A landscape with many valleys, sampled at points; each row gives a point and its height.
From any point a ball rolls to the lowest of the 5 points nearest to it. It stops when none of these is lower. Distance is the straight distance between rows; heights are no part of it.
Kosu: [121 102 103 143 159  89  95  95 144 106 126  98 147 155  84 135  93 112
 140  88 162 111]  (h 19.7)
gizit: [ 94 151 190 125  63 175 120 143 134 119 128 131  92  79 180 106 138 163
 120 157 158 143]  (h 34.3)
gupe: [150 100 159 117  98 140 135 130 131  99 149  71 155 138  59 122 101 130
 151 144 169 159]  (h 31.5)
rap: [109 119 142 159 118  61 124  76 100  87 130  96 113 140 201 125 153 121
 174 133 114  98]  (h 21.9)
mutu: [ 84 130 148 137 172 149  82 136 204 169 104 130 101 130 129 118 127 126
 134 105 153 131]  (h 16.5)
dud: [ 92 138 186 126 140 179  73 176 191 201 103  86  95 157 164  86 134 125
 147 135 141 152]  (h 33.4)
Pibu: [140 114 120 129 147 139 143 216 164 151 150 161 111 141 133 119 155 137
 135 102 146 151]  (h 53.4)
Rezet: [139  91  83 116 150 100 132 101 111 123 134 120 139 144 118 156 105 110
 130 103 120  72]  (h 22.4)
faf: [ 98 138 146 130 178 184  71 180 212 182  91 110 113 160 135 120  97 145
 124 101 178 134]  (h 23.3)
geku: [162 117 118 134 106 175 162 143 107 139 130 118 140 138  77 139 125 120
 134 142 115 163]  (h 50.3)
gif: [130 110 162 141 124 160 120 184 190 140 118  88 141 165 121 108 123 122
 146 112 180 151]  (h 37.3)
fozav: [ 85 119 185 126  76 168 125 150 146 129 133 109 124  99 159 118 136 134
 127 150 169 139]  (h 31.4)
nav: [161 117 145 124  91  89 145  77  53  79 130  96 118 125 223 133 142 135
 177 152 102  93]  (h 21.2)
Sapak: [175 136 132 147 113 132 169  43  78 128 108 113 157 138 122 149  88  91
 142 170  76  98]  (h 40.8)
Sapod: [123 111 101 134 160 108 136 174 151 144 150 159 114 144 132 132 150 126
 140 104 121 115]  (h 35.1)
muv: [204 141 132 164 120 143 180  74 101 130 118 169 150 149 164 146 114 111
 135 186  55 102]  (h 7.2)
Vefu: [163  89  77 113 142 150  98 141  83 139 137 143 169 142  66 157 103 145
 108  81 140 118]  (h 40.5)
suku: [148 140  89  98 140 143 167 164 115 136 134 158 112 103 115 141 146 131
  94 139  98 129]  (h 48.5)
Vod: [117 122 127 150 156  58 124 101 121 137 123 107 115 158 156 124 159 102
 156 109  93  91]  (h 27.4)
Nusa: [177 100 123 144 133 116 139 167 136 145 161 106 154 183 105 124 138 119
 175 106 138 165]  (h 29.5)
Peziv: [143 160 108 166 135 178 201 133 133 125 110 178 140 133 104 149 122 146
 101 162  77 137]  (h 24.5)
siber: [137 119 107  92 157  73 137  86 110 111 124 145 120 105 167 145 132 107
 112 135  97  47]  (h 29.9)
Kefeb: [168 120 157 112 113 226 126 204 124 145 101 103 155 137  62 133 102 146
 102 120 176 175]  (h 44.9)
Netav: [196 102  99 109 145 112 147  58  76 148 107 146 127 119 128 147  87  82
 121 141  86  51]  (h 36.5)
loz: [117 131 106 104 140 109 148  71  96 111 102 138 113  85 134 152 117 111
  89 154  83  67]  (h 34.9)
Digu: [138 168 122 104 109 146 176 157 110 136 125 169 116  96 138 119 172 139
  94 159  89 153]  (h 51.2)
kato: [ 89 211 120  68 112 128  94 121 172 111 134 173 130  66 201 109 145 146
  93  91 153 144]  (h 43.2)
Luku: [145 129 115 124 110 154 171 131 104 138 123 136 121 116 122 141 144 122
 113 155  82 135]  (h 40.3)
sed: [136 109 118 155 158 108 114 173 154 164 133 121 121 164 101 112 147 111
 162  92 134 150]  (h 28.1)
pob: [ 90 111 166 129 115 145 113 139 177 132 131 120 127 119 152 123 134 122
 134 128 158 133]  (h 27.7)
lapi: [ 87 150 138 126 139  88 105 127 170 111 135 152  98 118 177 113 170 141
 132 127 126 124]  (h 33.0)
nobe: [123  86  83 119 144 112 104  89 104  99 115 107 160 129  73 159  81 124
 119  92 153 103]  (h 26.7)
Gim: [135  94 118 132 154 146  81 156 133 121 121 130 168 161  70 132 110 135
 111  71 179 135]  (h 4.9)
Big: [116 119 117 137 171  49 117  82 120 123 126 119 111 143 161 136 131 100
 143 114  94  55]  (h 27.1)
geguf: [154 102 122 136 152 168 135 232 150 164 148 161 130 148 108 129 152 139
 136  86 161 153]  (h 56.5)
sidef: [124 142 149 126 117 103 144 178 146 118 165 154 114 132 182 108 188 144
 145 127 127 153]  (h 29.2)
Taki: [115 108 151 150 148  72  79  89 149 127 119  52 126 166  80  97 117 101
 174 114 155 150]  (h 32.1)
voza: [107 108 199 165  91 141 121 163 165 140 135  98 129 163 169  94 160 127
 169 129 153 155]  (h 26.6)
dab: [169 143 104 167 109 169 181 110 110 128 115 130 162 152  83 144 102 123
 140 163  89 157]  (h 45.9)
vepo: [135  94 143 138 130 145 131 165 161 132 137 113 138 155 116 125 139 122
 146 101 167 142]  (h 35.9)
lum: [ 88 177 169 166 105 184 167 125 149 132 104 154 121  92 104 133 106 136
  87 168 130 144]  (h 17.6)
maro: [104 128 155 133 157 159 108 185 206 165 119 137 105 146 148 109 138 127
 129 114 159 138]  (h 23.9)
tene: [137 129 132 141 100 147 145 101 104 116 117  87 157 118  58 145  85 117
 127 154 132 149]  (h 22.9)
gelem: [101  98 135 140 119  86 129  80 118 100 137  95 146 138 153 144 130 109
 157 131 121  94]  (h 21.6)
kasor: [100 189 126  80 113 120 121 144 155 103 140 170 126  77 188 116 165 150
  91 123 140 148]  (h 43.0)
fizok: [222  93 108 117 129 126 110  76  61 114 137  96 156 185  55 135  67 141
 119 146 126 148]  (h 36.3)
bif: [112 177 157 176 101 194 217 140 158 104 131 188 143 109 123 146 119 157
  92 163 117 133]  (h 30.4)
vudu: [150 112 126 132 121 166 116 116 106 113 108  97 153 128  31 133  84 133
 117 130 154 151]  (h 29.8)
pober: [142 103 113 121 181  46  99 132  88 183 137  83  93 148 133 115 137  78
 173 111  88  90]  (h 14.8)
Veve: [155 146 125 171 119 123 152  53 102  95 114  89 163 139  38 144  57 125
 134 164 113 125]  (h 28.0)
lom: [157 168  95 100 148 122 163 106 108 124  99 181 111  94 120 133 113 115
  77 149  62  74]  (h 38.8)
rudet: [183  91  97 120 137 177 124 196  97 164 156 151 166 147  83 144 121 148
 125  94 141 157]  (h 58.4)
pib: [ 91  93 134 140 116 118 114 105 155 111 123  98 139 124 114 134 112 107
 144 121 159 118]  (h 23.0)
nef: [103 113 112 115 120 111 145 127 128 116 144 131 115 107 152 143 161 123
 120 135 113 115]  (h 34.7)
nupet: [110 159 127 184 115 164 201  98 129 111 110 154 147 119  94 155 105 131
 114 161  99 115]  (h 12.3)
Peke: [123 188 107 103 112  69 124 144 126  83 131 157 118 102 212  94 172 152
 135 111 123 130]  (h 37.4)
tum: [138 117  96 125 132 129 132  67  90 106 103  87 155 121  67 159  72 104
 116 130 115  98]  (h 28.7)
lako: [128 110 183 155 127  87  92 113 160 132 129  50 138 175  95  91 127 103
 179 125 155 156]  (h 32.5)
vube: [102 109 100 110 144 100 139 121 125 114 128 140 121 110 141 150 135 120
 107 129 119  87]  (h 32.9)
Pem: [ 76 110 138 145 149 132  84 111 191 138 105 108 128 133 107 135 101 118
 134 104 178 116]  (h 24.6)
Totig: [146 150 129 188 109 151 192  67 108 103 110 139 165 140 120 160  86 115
 136 171  75  99]  (h 29.0)
Zek: [152  93 108 138 140  87 136 105 117 117 148  83 156 190 110 142 111 105
 165 103 130 112]  (h 11.9)
Nema: [104 136 173 119  74 145 129 152 141 104 140 135  99 100 191 101 166 154
 127 138 150 159]  (h 35.2)
vuvo: [157  88 113 115 122 105 127 103 111  97 153  80 162 168  77 139  99 124
 140 118 153 137]  (h 20.0)
Zuf: [ 73 182 137 167 137 151 161  87 152 120  93 171 106  80  97 151  93 128
  69 151 116 114]  (h 17.1)
Rov: [ 69 135 165 153 128  93  84 100 162 135 116 110  95 127 163  99 161 113
 161 131 139 130]  (h 28.2)
Losi: [ 71 184 157  96 116 164 113  96 167 135 118 159  93  47 144 132 122 151
  71 161 141 139]  (h 37.9)
vola: [227  83  97 105 138 128  93 117  59 128 159 127 177 195  88 138  77 147
 130 132 132 153]  (h 41.0)
depa: [162  87  74 126 154 117 111 155  97 143 145 139 157 165 100 141  99 136
 136  82 130 104]  (h 29.1)
niz: [ 77 171 184  98 126 181  91 137 212 142 132 141 104 110 199 118 121 167
 104 134 157 127]  (h 32.0)
tamo: [150  88  91 115 150 167  83 177  82 154 151 174 180 145  65 144 113 151
 101  72 143 130]  (h 45.3)
lev: [113 118 109 104 158 187 110 165 151 149 108 162 111  98 103 151 116 142
  69  98 172 126]  (h 30.5)
duk: [166  90  93 128 151 101 107 108 114 105 144  99 164 177  75 135  94 135
 133  87 151 121]  (h 19.9)
Sapo: [134 103 131 128 158 187  94 208 157 152 112 143 146 146 107 137 115 140
 103  82 191 136]  (h 33.7)
peg: [138 103  73 113 148 159 124 151  92 138 126 154 129 114  85 151 110 137
  93 102 134 112]  (h 37.1)
Gifug: [143 133 139 131  89 139 172  99  76 119 125 119 129 124 158 140 148 127
 146 176  73 139]  (h 40.2)
Befuv: [102 106 107 154 166 117 100 132 169 136 119 134 116 135 111 135 129 118
 136  97 149 122]  (h 32.6)
Zarob: [169  81 100 117 152 106  74  80  85  80 142 109 172 180  48 144  81 153
 103  95 147 115]  (h 20.3)
lepos: [154  91 130 118 100 111 164 115  94 120 163  98 149 154 161 146 144 112
 167 141 110 130]  (h 38.4)
zuzu: [127 109 157 149 156 131  81 143 176 120 112  79 146 169  80 108  96 127
 145  95 185 143]  (h 21.4)
Fom: [178 126 101 115 152 131 161  96  90 142 109 152 120 116 123 146 105 110
 110 153  69  71]  (h 33.1)
mab: [117 110 107 140 183 146  89 183 163 160 121 159 126 134 102 139 119 137
 113  70 166 123]  (h 33.5)
Voni: [100 111 141 130  93 123 136  92 113 101 137  94 142 102 125 144 122 115
 134 146 131 125]  (h 17.4)
nera: [128 205 105  87  75 112 135 164 122  97 135 156 132  74 218  91 168 155
 125 110 145 163]  (h 43.9)
vel: [ 89 189 175 162  87 167 155 124 128 117 108 158 105  81 134 112 130 151
  97 175 124 151]  (h 19.6)
derel: [179 137  98 154 114 193 185 159 115 153 120 161 141 148  85 144 126 138
 123 154  92 167]  (h 40.1)
pagu: [ 70 159 151 169  98 137 153  68 103 116 105 118 125  77 105 140 108 117
 117 172 108 113]  (h 17.9)
Bafa: [104 121 129 108 111  94 134  75  89  86 121 120 114 100 170 158 137 122
 123 152  95  80]  (h 37.2)
tun: [127  94 101 145 155  93 127 122 141 120 131 102 143 160 106 131 121 107
 149  96 136 111]  (h 17.0)
foz: [100 155 194 156  81 188 165 145 128 138 113 119 127 100 111 121 121 127
 118 175 135 158]  (h 23.1)
ruk: [198  93  95 125 129 110 127 134 103 124 173 101 165 200  99 136 103 128
 166 108 133 147]  (h 39.3)
riseb: [111 158 124  95 182 103  75 205 183 192 135 162  72 104 127  91 146 119
 132 109 122 158]  (h 36.7)
fatif: [189  86 116 115 107 107 142  86  95 100 160  67 162 166  89 146  88 118
 156 156 121 146]  (h 30.0)
toli: [ 60 144 146 124  87 117 105  75 122  90 122 126 107  63 169 129 129 147
 122 156 135 115]  (h 32.8)
vid: [130 128 172 122  95 217 144 194 141 155 106  86 133 123  95 117  98 129
 107 148 173 161]  (h 51.6)
Zatu: [133 132 136 116  96 170 173 168 123 143 134 147 113 115 129 129 167 127
 116 155 114 169]  (h 51.9)
Kup: [102 114 150 158 145  89 107 129 148 149 121  90 116 152 142 106 162  96
 172 114 126 144]  (h 26.0)
Bil: [ 77 202 160  81 102 151  79  94 185 116 134 159 101  67 200 105 124 182
 105 120 162 134]  (h 35.6)
ganoz: [ 53 111 143 136 132 108  97  87 172 120 121 123 121 108 141 139 122 122
 138 119 154 105]  (h 26.4)
Ruget: [127 116 152 163  75  84 141  76  70  72 137  83 117 125 216 125 140 148
 194 145 129 108]  (h 7.0)
Kagi: [145 148 113 140 124 145 170  92  96 129 104 133 130 121 116 154 113 113
 120 162  66 103]  (h 38.5)
Tuk: [176 105 109 122 105 135 168 100  84 142 134 106 147 146 124 149 122 104
 146 163  84 122]  (h 40.7)
num: [ 67 156 178 119 136 138  63 108 196 158 116 133  82 125 180  89 153 139
 147 121 139 134]  (h 29.7)
gama: [122 144 150 142 145  82 114 172 144 150 143 145  96 139 171  90 191 131
 155 129 111 153]  (h 23.5)
gofab: [ 76 124 140 105 133 157 111 126 188 132 126 149 110  95 143 140 126 137
  98 134 159 126]  (h 20.9)
luv: [134 143 141 103  88 132 161 159 102 106 152 149 110 108 185 115 186 149
 125 148 115 166]  (h 38.3)
poduf: [158 110 132 142 150  76 120 164 105 183 163  87 117 186 122 102 154  89
 197 109 108 159]  (h 19.5)
nos: [115 112 135 121 107  92 141 107  96  98 142 110 124 135 194 141 155 129
 155 139 113 110]  (h 25.6)
zaz: [153  86  67 127 165 104 132 128 106 139 135 139 144 144 117 151  97 117
 131  92 120  71]  (h 25.8)
Mus: [153  89  87 131 144 140 144 197 128 146 160 149 138 146 107 145 133 138
 137  99 131 128]  (h 49.5)
Gaba: [110 170  93  63 150 112 137 166 160 125 146 186 119  80 145 134 140 130
  69 123 122 129]  (h 50.5)
Sepos: [104 143 111 117 169  53 111 110 138 114 132 149 103 128 173 123 149 124
 132 124 102  79]  (h 29.3)
papo: [113 175 160 189  87 145 189  80  93 102 119 136 156 116 124 139 115 138
 152 180  90 122]  (h 30.3)
zit: [141 126 146 118 132 133 149 215 164 146 168 165 111 138 167 107 188 141
 141 122 136 159]  (h 42.6)
zilid: [150  99 121 128 118 115 162 149 121 129 171 114 142 168 159 134 157 113
 172 129 116 136]  (h 36.9)
bofov: [179  99 106 138 158  64 135 110 107 144 154 100 145 198 144 131 101  93
 176 105 109  91]  (h 17.5)
dos: [119 196 105  82 113  81 125 146 137  96 145 168 131  84 208 113 159 147
 112 109 130 131]  (h 38.6)
ros: [148 112  81 112 149 179 136 195 115 163 131 168 123 115  82 146 130 141
 100 113 142 137]  (h 43.6)
tad: [112  96 108 139 151  78 117  77 126 110 126  87 146 149 128 140 111  94
 148 104 127  80]  (h 17.8)
disar: [ 99 122 175 152  65 131 112 132 131  97 143 113 111 105 204 101 161 156
 161 144 166 140]  (h 33.2)
Kom: [134 105 110 150 165  56 103  93 120 145 118  68 128 181  98 116 111  92
 171  99 123 117]  (h 30.7)
sof: [135 132 100  97 131 116 159 122  98 123 130 147 114 104 146 151 144 125
 101 152  82 101]  (h 36.1)
pipa: [103 105 182 154 110 123 118 136 177 128 134  84 144 154 135 101 136 108
 158 121 163 149]  (h 31.3)
nezug: [149  94 132 123  97 110 157  90  90 105 157  71 160 146 118 147 118 109
 163 149 120 130]  (h 38.1)
Rebo: [152 145 152 153  93 118 159  49  53 111 110 111 138 124 160 147 113 113
 162 184  67 108]  (h 37.5)
vos: [ 97 173 170 108 152 142  80 157 202 175 121 146  82 133 181  78 161 138
 138 125 136 155]  (h 32.2)
netig: [149  98 139 148 149 100  99 120 142 102 134  86 150 188  72 116 106 127
 153  90 169 145]  (h 11.5)
Zel: [217 121  79 137 126 164 152 120  77 159 118 134 164 167  94 142  95 125
 134 149  89 154]  (h 45.0)
fek: [ 66 127 161 152 127 110  86  90 179 135 117 110 116 124 148 111 129 121
 155 129 156 117]  (h 28.3)
mis: [125 114 149 120 141 191  75 168 145 128 100 123 161 133  77 142  81 143
  90  92 200 136]  (h 24.8)
bul: [186  97 127 115 116 174 113 143  98 118 137 111 161 153  42 131 104 153
 118 113 163 172]  (h 38.0)
nur: [170 107 136 102 121  95 148  82  70 114 139 126 128 136 183 154 143 108
 152 156  93  78]  (h 31.2)
Lig: [155  96 131 127 118 185 153 215 147 151 158 131 143 145 109 129 152 124
 140 108 167 163]  (h 65.8)
feba: [ 89 185 135  96  93 116 109 100 131  90 120 152  97  58 190 113 145 159
  93 141 139 134]  (h 36.6)
bap: [119 116 144 153 134 107 138 169 158 151 144 123 114 151 147 102 180 114
 162 115 126 151]  (h 22.0)
gipof: [ 92 159 128 112 150 189 133 137 161 154 100 154  96  68 107 139 106 133
  56 140 145 142]  (h 27.9)
Boleg: [104 102 128 124 155  69  66  98 133 166 105  51 104 142  94 101 131  77
 162  99 142 139]  (h 35.7)
gufo: [129 108 111 152 166 108  83 140 148 142 116 104 135 164  77 118 116 112
 145  80 167 139]  (h 22.2)
fanad: [127 125  92 140 131 134 127  64  90 111 100  98 157 114  48 149  64 113
 104 128 124 107]  (h 28.9)
Nipi: [150  98  69 118 148 151 108 109  73 132 107 134 154 127  60 150  84 131
  95 101 119 102]  (h 36.4)
daf: [108 154 126 111  98  93 131 128 118  75 136 142 102  96 203 112 170 159
 132 134 128 131]  (h 34.6)
Fube: [113 166 115  87 117 103 146 108 103 105 123 148 113  80 162 139 153 134
  89 151  99 112]  (h 38.7)
luzi: [168 135 124 127 138 117 161  41  81 127  87 144 119 104 127 145 104  85
 119 157  64  56]  (h 39.6)
tolo: [ 81 158 147 134 109 145 145  94 126 121 101 136  98  76 121 139 123 131
  94 159 123 127]  (h 8.6)
Venos: [199 138 107 153 113 152 181 101 101 149 114 144 144 154 137 150 113 108
 137 179  65 126]  (h 35.4)
Kot: [154 112 137 156 142  69 134 122 100 146 151 104 119 186 172 120 156  96
 187 122  90 124]  (h 24.9)
legi: [137 112 143 152 147  67 110 114 124 151 133  60 128 185 107 102 146  83
 182 112 124 149]  (h 28.6)
zinid: [151 142 100 160 136 151 175  73 103 128  95 135 147 131  92 153  87 112
 109 152  74  90]  (h 39.0)
febuv: [110 116 112 126 116 154 151 109 118 129 112 117 132 100  88 155 105 111
 106 137 126 124]  (h 9.5)
zisan: [137  88 106 132 133 132 133 158 136 133 140 120 146 155 108 144 127 120
 139  99 150 125]  (h 29.4)
bado: [157  81  93 107 166 112  66 115  69 123 148 141 192 175  51 133  91 149
 102  74 141 104]  (h 4.8)
tula: [174  96  85 148 176  78  95 125 106 139 141 118 156 197  93 126  93 124
 160  79 129 113]  (h 11.2)
fesul: [171 113 115 122 123 220 137 201 108 161 118 147 149 141  66 134 126 141
 107 116 155 170]  (h 53.2)
dem: [121 148 141 125 155  97 119 201 170 163 154 163  94 134 143  88 179 129
 144 113 116 156]  (h 27.0)
gos: [147  95 170 137 126 132 123 154 169 109 135  75 150 173  79 110 108 137
 148 111 190 159]  (h 21.7)
Vubol: [178  68 138 119 138 129  96  92  77  88 151  98 140 174  27 149  77 174
 124 143 152 147]  (h 25.9)
gamo: [113  95  97 127 129 115 123  85 110 106 116  85 152 124  82 151  90 104
 120 116 142 100]  (h 20.4)
guvu: [100 141 206 144 100 156  99 168 187 149 124 122 101 152 203  76 159 149
 149 137 152 153]  (h 31.7)
meto: [102  95  97 132 146 132 109 124 145 118 119 121 144 125  95 151 100 119
 111  93 163 108]  (h 30.8)
mizi: [ 93 122 169 157  63 127 134  99  91 100 135  95 129  87 154 123 138 138
 151 167 142 133]  (h 24.1)
lodam: [155 115 145 140 107  81 144 120  88  97 157 116 125 161 213 127 174 131
 185 140  99 114]  (h 30.1)
fulol: [107 160 158 184  84 115 166  59  72 111 117  94 155 108 108 137 102 124
 149 182  97 107]  (h 25.2)
filib: [110 120 109 104 162 153 115 189 195 152 139 175 105 107 129 129 132 148
  86 102 168 133]  (h 21.8)
Gebo: [142 136  67 129 162 156 151 129 102 148  98 164 113 112  86 149 103 127
  77 125  92 100]  (h 11.3)
logub: [173  85 105 115 144 121  91 119  90 103 154 111 177 182  61 138  99 157
 120  89 156 135]  (h 22.3)
tomol: [128 108 116 110 127 184 153 182 135 144 132 151 121 109 104 142 142 131
 100 125 144 150]  (h 52.6)
kibag: [115 154 124 178 123 137 168  65 115 103  93 110 156 117  56 147  70 122
 118 153 122 109]  (h 21.5)
dera: [182 118 109 132 116 142 136  77  78 119 120  82 160 154  57 143  78 122
 130 158 113 137]  (h 36.8)
perub: [100 197 188 182  73 184 184 138 142 111 123 178 127  89 148 113 131 169
  99 173 132 149]  (h 25.5)
zamiv: [ 77 128 188 149 121 144  93 134 194 146 116 103 119 146 165 102 145 123
 157 127 160 140]  (h 30.9)
nel: [148 208 113 132 116 161 201 154 136 107 118 201 140 120 132 125 152 153
  93 168  71 155]  (h 46.5)
Fenom: [221  73 118 115 126 141 105 106  65 105 164 102 148 193  53 138  87 166
 130 150 126 177]  (h 33.9)
Doteb: [136 138 130 125  95  90 140 134  93  75 147 122 106 121 217 102 178 164
 160 134 118 133]  (h 34.2)
gireb: [122 141  99  89 140 156 158 194 154 145 142 175 102  93 118 134 151 143
  77 127 133 145]  (h 42.4)
fir: [126 100 113 116 162 186  71 208 118 159 127 191 163 127  69 148 115 152
  75  60 177 126]  (h 47.1)
topo: [ 82 121 117 134 116 117 132  71 112 115 107 108 133  93 106 157 102 103
 117 148 116  97]  (h 5.9)
votu: [100 185 152 108  86 127  93 144 175  99 136 150 101  97 222  80 163 172
 131 115 160 159]  (h 35.8)
Sidi: [198 137 104 142 142 149 175  89  95 149 111 165 134 136 127 150 100 107
 120 171  58  96]  (h 34.0)
nuz: [149 111 115 111 109 120 166 141  93 125 155 122 140 130 174 146 159 128
 142 159  92 127]  (h 39.5)
bora: [155 110 103 106 131 120 154  99  86 131 129 123 125 121 134 155 119 103
 133 145  89  87]  (h 36.2)
zipa: [116 149 176 128 111 133 117 200 175 145 142 153  97 145 197  72 193 148
 141 132 141 170]  (h 26.9)
vagu: [211 120 109 128 111 133 158  67  77 142 120 108 154 160 117 150  76  92
 144 174  86 132]  (h 48.1)
Dut: [100 114 147 130 155 129  68 157 179 185 103  91  93 145 117 106 147 107
 159 112 157 150]  (h 25.3)
Suzu: [108 187 108  94 147  52 113 121 139  96 134 171 128 100 201 114 155 137
 113 111 114 106]  (h 35.0)
lifi: [143 104 101 127 133 182 127 161 106 143 110 131 138 122  73 149 120 126
 102 103 148 147]  (h 43.5)
saso: [158 101 144 148 127  97 140 132 135 128 160  83 148 196 109 115 139 108
 176 111 139 162]  (h 31.6)
Pev: [160 107 145 151 142 108 138 195 135 173 157 112 119 174 126 102 173 108
 192 111 112 176]  (h 9.6)
feri: [180 102 139 109 116 202 113 186 108 137 121 122 163 148  52 127 111 143
 111 107 169 172]  (h 45.8)
vano: [129 123 187 144 124 137 119 210 167 183 125 112 103 156 156  72 183 116
 164 127 138 177]  (h 12.7)
rek: [111 203 131 102 132  90 108 168 175 124 147 179 121 103 196  89 178 145
 120 110 138 161]  (h 37.6)
loza: [129 147 126 109 155  43 117  72 109  82 119 149 107 114 201 129 144 120
 135 122 107  47]  (h 29.6)
Vob: [ 90 126 137 120 167 145 102 157 210 159 123 154 102 120 142 126 134 135
 112 110 162 123]  (h 5.5)
tagi: [ 83 210 114  98 122  85  81  94 170  93 124 158 112  84 213  95 151 158
 124 103 146 133]  (h 36.0)
Bugud: [185 112  73 123 148 164 127 147  67 164 126 159 157 134  81 150  93 138
 115 118 103 121]  (h 38.2)
sozi: [ 99 144 152 162  86 140 160  83  96 121 120 105 135  98 107 135 115 125
 132 173 106 133]  (h 24.4)
Zap: [134 107 145 118 121 182 119 167 147 128 113 100 157 134  83 135 106 135
 111 109 189 146]  (h 34.5)
puz: [ 87 189 155  88  96 153 106 115 161 119 123 157 106  54 178 105 136 152
  78 145 151 154]  (h 38.9)
fab: [192 134 133 126 124 126 164  60  75 132 105 147 124 120 146 149 119  94
 132 174  62  83]  (h 37.8)
sefi: [ 81 134 175  97 107 179 115 139 194 140 134 134 108  86 171 127 117 146
  97 151 167 127]  (h 27.8)
tokav: [130 126 120 138 153  70 138 140 133 135 150 132 114 148 160 117 167 123
 153 121  93 111]  (h 28.8)
lozuf: [114 113 170 170 109  69 121  95 125 112 142  68 138 177 141 108 144 107
 195 120 132 143]  (h 34.8)
virab: [103 159 144 103 152 122 117 171 201 142 145 176 102 119 164 106 159 138
 108 118 146 144]  (h 24.7)
lora: [141 150  97 130 134 179 180 168 119 148 113 177 106 108  94 140 138 135
  81 142 105 151]  (h 41.6)
gop: [104 156 133 161 131 198 158 131 144 143  81 146 120  90  74 146  96 134
  83 137 143 135]  (h 22.1)
lumep: [ 69 152 159 113 143 123  80  98 201 138 129 156 104 111 170 111 148 143
 128 119 142 121]  (h 31.1)
sim: [120  91 103 120 175  65  80 173 108 192 145  91  86 135 117 116 139  90
 167  98 116 136]  (h 3.6)
Mavi: [103 187 102  90 136 146 142 136 148 131 115 183 106  65 122 125 137 133
  56 135 113 143]  (h 41.4)
vimo: [119 196  74 114 161 153 168 142 145 139  97 205 107  78  91 130 110 138
  34 120 101 129]  (h 37.0)
buzi: [108 162 164 132  66 140 135 116 100  99 123 130  90  71 175  99 152 163
 121 164 130 150]  (h 33.3)
Defor: [110 156 122  97 128  98 133 169 154 114 151 171 122 109 172 106 172 142
 112 128 129 135]  (h 35.5)
kagal: [ 93 124 146 102 113 157 137 154 160 126 136 146 108  93 149 125 155 137
 103 137 152 145]  (h 32.4)
sis: [ 57 119 136 108 128 149 108  92 167 132 114 128 111  70 125 149 109 122
 103 140 145 104]  (h 28.4)
pif: [134 100  71 114 157 118 137 131 113 126 124 141 119 112 105 154 118 126
  95 110 117  76]  (h 27.3)
seg: [131 122 147 125  83 110 146  92  68  92 134  98 128 109 180 144 141 131
 154 163  96 115]  (h 31.0)
sos: [101 152 196 107  88 188 127 164 159 136 131 134 106  88 173 106 134 152
  96 167 153 156]  (h 35.3)
vepen: [120  96 124 123 114 135 138 122 122 111 133  97 151 131 109 144 124 111
 136 122 150 134]  (h 21.3)
Fopi: [124 108  95 151 179  77  93 147 126 176 119 116 107 153  96 115 135 101
 157  90 117 117]  (h 16.4)
Bilo: [116 188 125 148 132 166 187 129 152 117 105 188 110  93 107 134 124 145
  60 140  96 140]  (h 26.5)
Gul: [135 127 155 127 144 107 111 219 146 186 143 129  80 147 142  82 190 113
 163 122 122 174]  (h 10.3)
veved: [102 142 148  85 181 157  54 183 198 220 111 123  66 132 140  92 146 127
 139 113 143 144]  (h 31.9)
lebeg: [ 74 151 173 108  90 156 110 119 153 122 132 133 105  70 163 126 140 149
 103 155 155 132]  (h 32.3)
Lepu: [131 161 105  86 120 115 165 148 113 114 137 160 118  91 157 130 165 133
 103 154  93 130]  (h 39.9)
Kinu: [ 67 117 135 156 126  69 102  61 140  99 124 100 126 119 170 130 136 120
 153 129 127  85]  (h 25.0)
zusir: [179  87  76 112 156 115 108  86  76 122 127 112 168 152  81 150  70 120
 113 100 128  76]  (h 33.8)
Nar: [ 83 144 149 137  66 123 102  93 125  89 140 125  91  69 189 107 132 164
 146 150 161 125]  (h 30.2)
fadel: [144 101 127 141 125 105 152 142 127 131 161 107 149 178 137 137 151 111
 168 117 121 140]  (h 34.1)
pesip: [146 151 133 128 141  46 126 116 101 100 130 133 108 145 213 116 166 135
 163 134  93  96]  (h 28.5)
poro: [198  86  89 112 117 130 142 136  85 148 158 112 156 166 116 150 104 114
 152 129 111 132]  (h 45.4)
budog: [ 86 164 132 122  93 103  91 102 153  87 126 139  96  89 213  97 145 169
 138 125 146 132]  (h 32.7)
vut: [106 114 191 164  92 113 120 130 146 125 139  80 138 165 152  94 156 114
 181 122 149 161]  (h 30.6)
Suga: [146 107 124 117 132 164  87 129  95 116 108 122 165 130  33 150  95 147
  92 104 162 145]  (h 26.8)
Lomak: [143  93 151 136 103 155 152 175 153 119 149  95 156 153 112 126 145 122
 154 111 163 159]  (h 43.1)
ver: [112 100 143 124 102 157 150 157 137 132 142 127 130 113 132 136 155 119
 131 139 138 150]  (h 40.4)
mituv: [100 187 133 111 152  85  90 160 173 152 133 166  97 111 168  84 175 134
 134 122 118 145]  (h 33.6)
miz: [ 86 164 111 105 161  79 112 134 177 127 134 177 110 110 166 116 157 133
 111 119 118 119]  (h 34.4)
molag: [ 89 148 112 111 135  63 109  91 122  76 118 139 112 101 200 120 147 143
 125 129 117  81]  (h 31.8)
sef: [ 90 139  94 134 141 152 142  95 117 123  94 133 114  82  79 152  97 111
  83 137 115 106]  (h 20.7)
vafog: [116 116 130 131 140  60 129  80 106  98 128 123 122 140 188 139 150 113
 148 127 102  70]  (h 25.1)
Dof: [148  92 107 137 179  90  71 114 102 107 132 116 163 185  56 124  98 143
 121  68 159 113]  (h 20.8)
pel: [126 177 142 157  93 150 182 114  98 110 111 154 116 101 140 128 147 144
 118 171  74 148]  (h 37.7)
loru: [165 117  71 127 164 152 147 105  74 152 100 164 130 120  93 152  80 119
  91 119  86  73]  (h 25.4)
Bot: [127 210  79  81 150 122 155 139 126 128 112 189 120  69 116 129 123 121
  53 138  82 121]  (h 44.0)

For each start below, name the point where the ball stops.
gizit => Vob
Zatu => Pev
tomol => topo
lako => Pev
kato => Vob
num => Pev
puz => Vob
Nema => Vob

Call two points neighbours if one is among the 5 nearest of the other. Go from one point of each pair to the other, from neighbour to neighbour, staying as low as possible. Name the highest point that can't be avoided.
Zek / muv => Totig
Vob / netig => Pem
Ruget / tula => rap
topo / tolo => pagu
netig / tula => Kosu
topo / Gebo => sef
sim / Pev => poduf
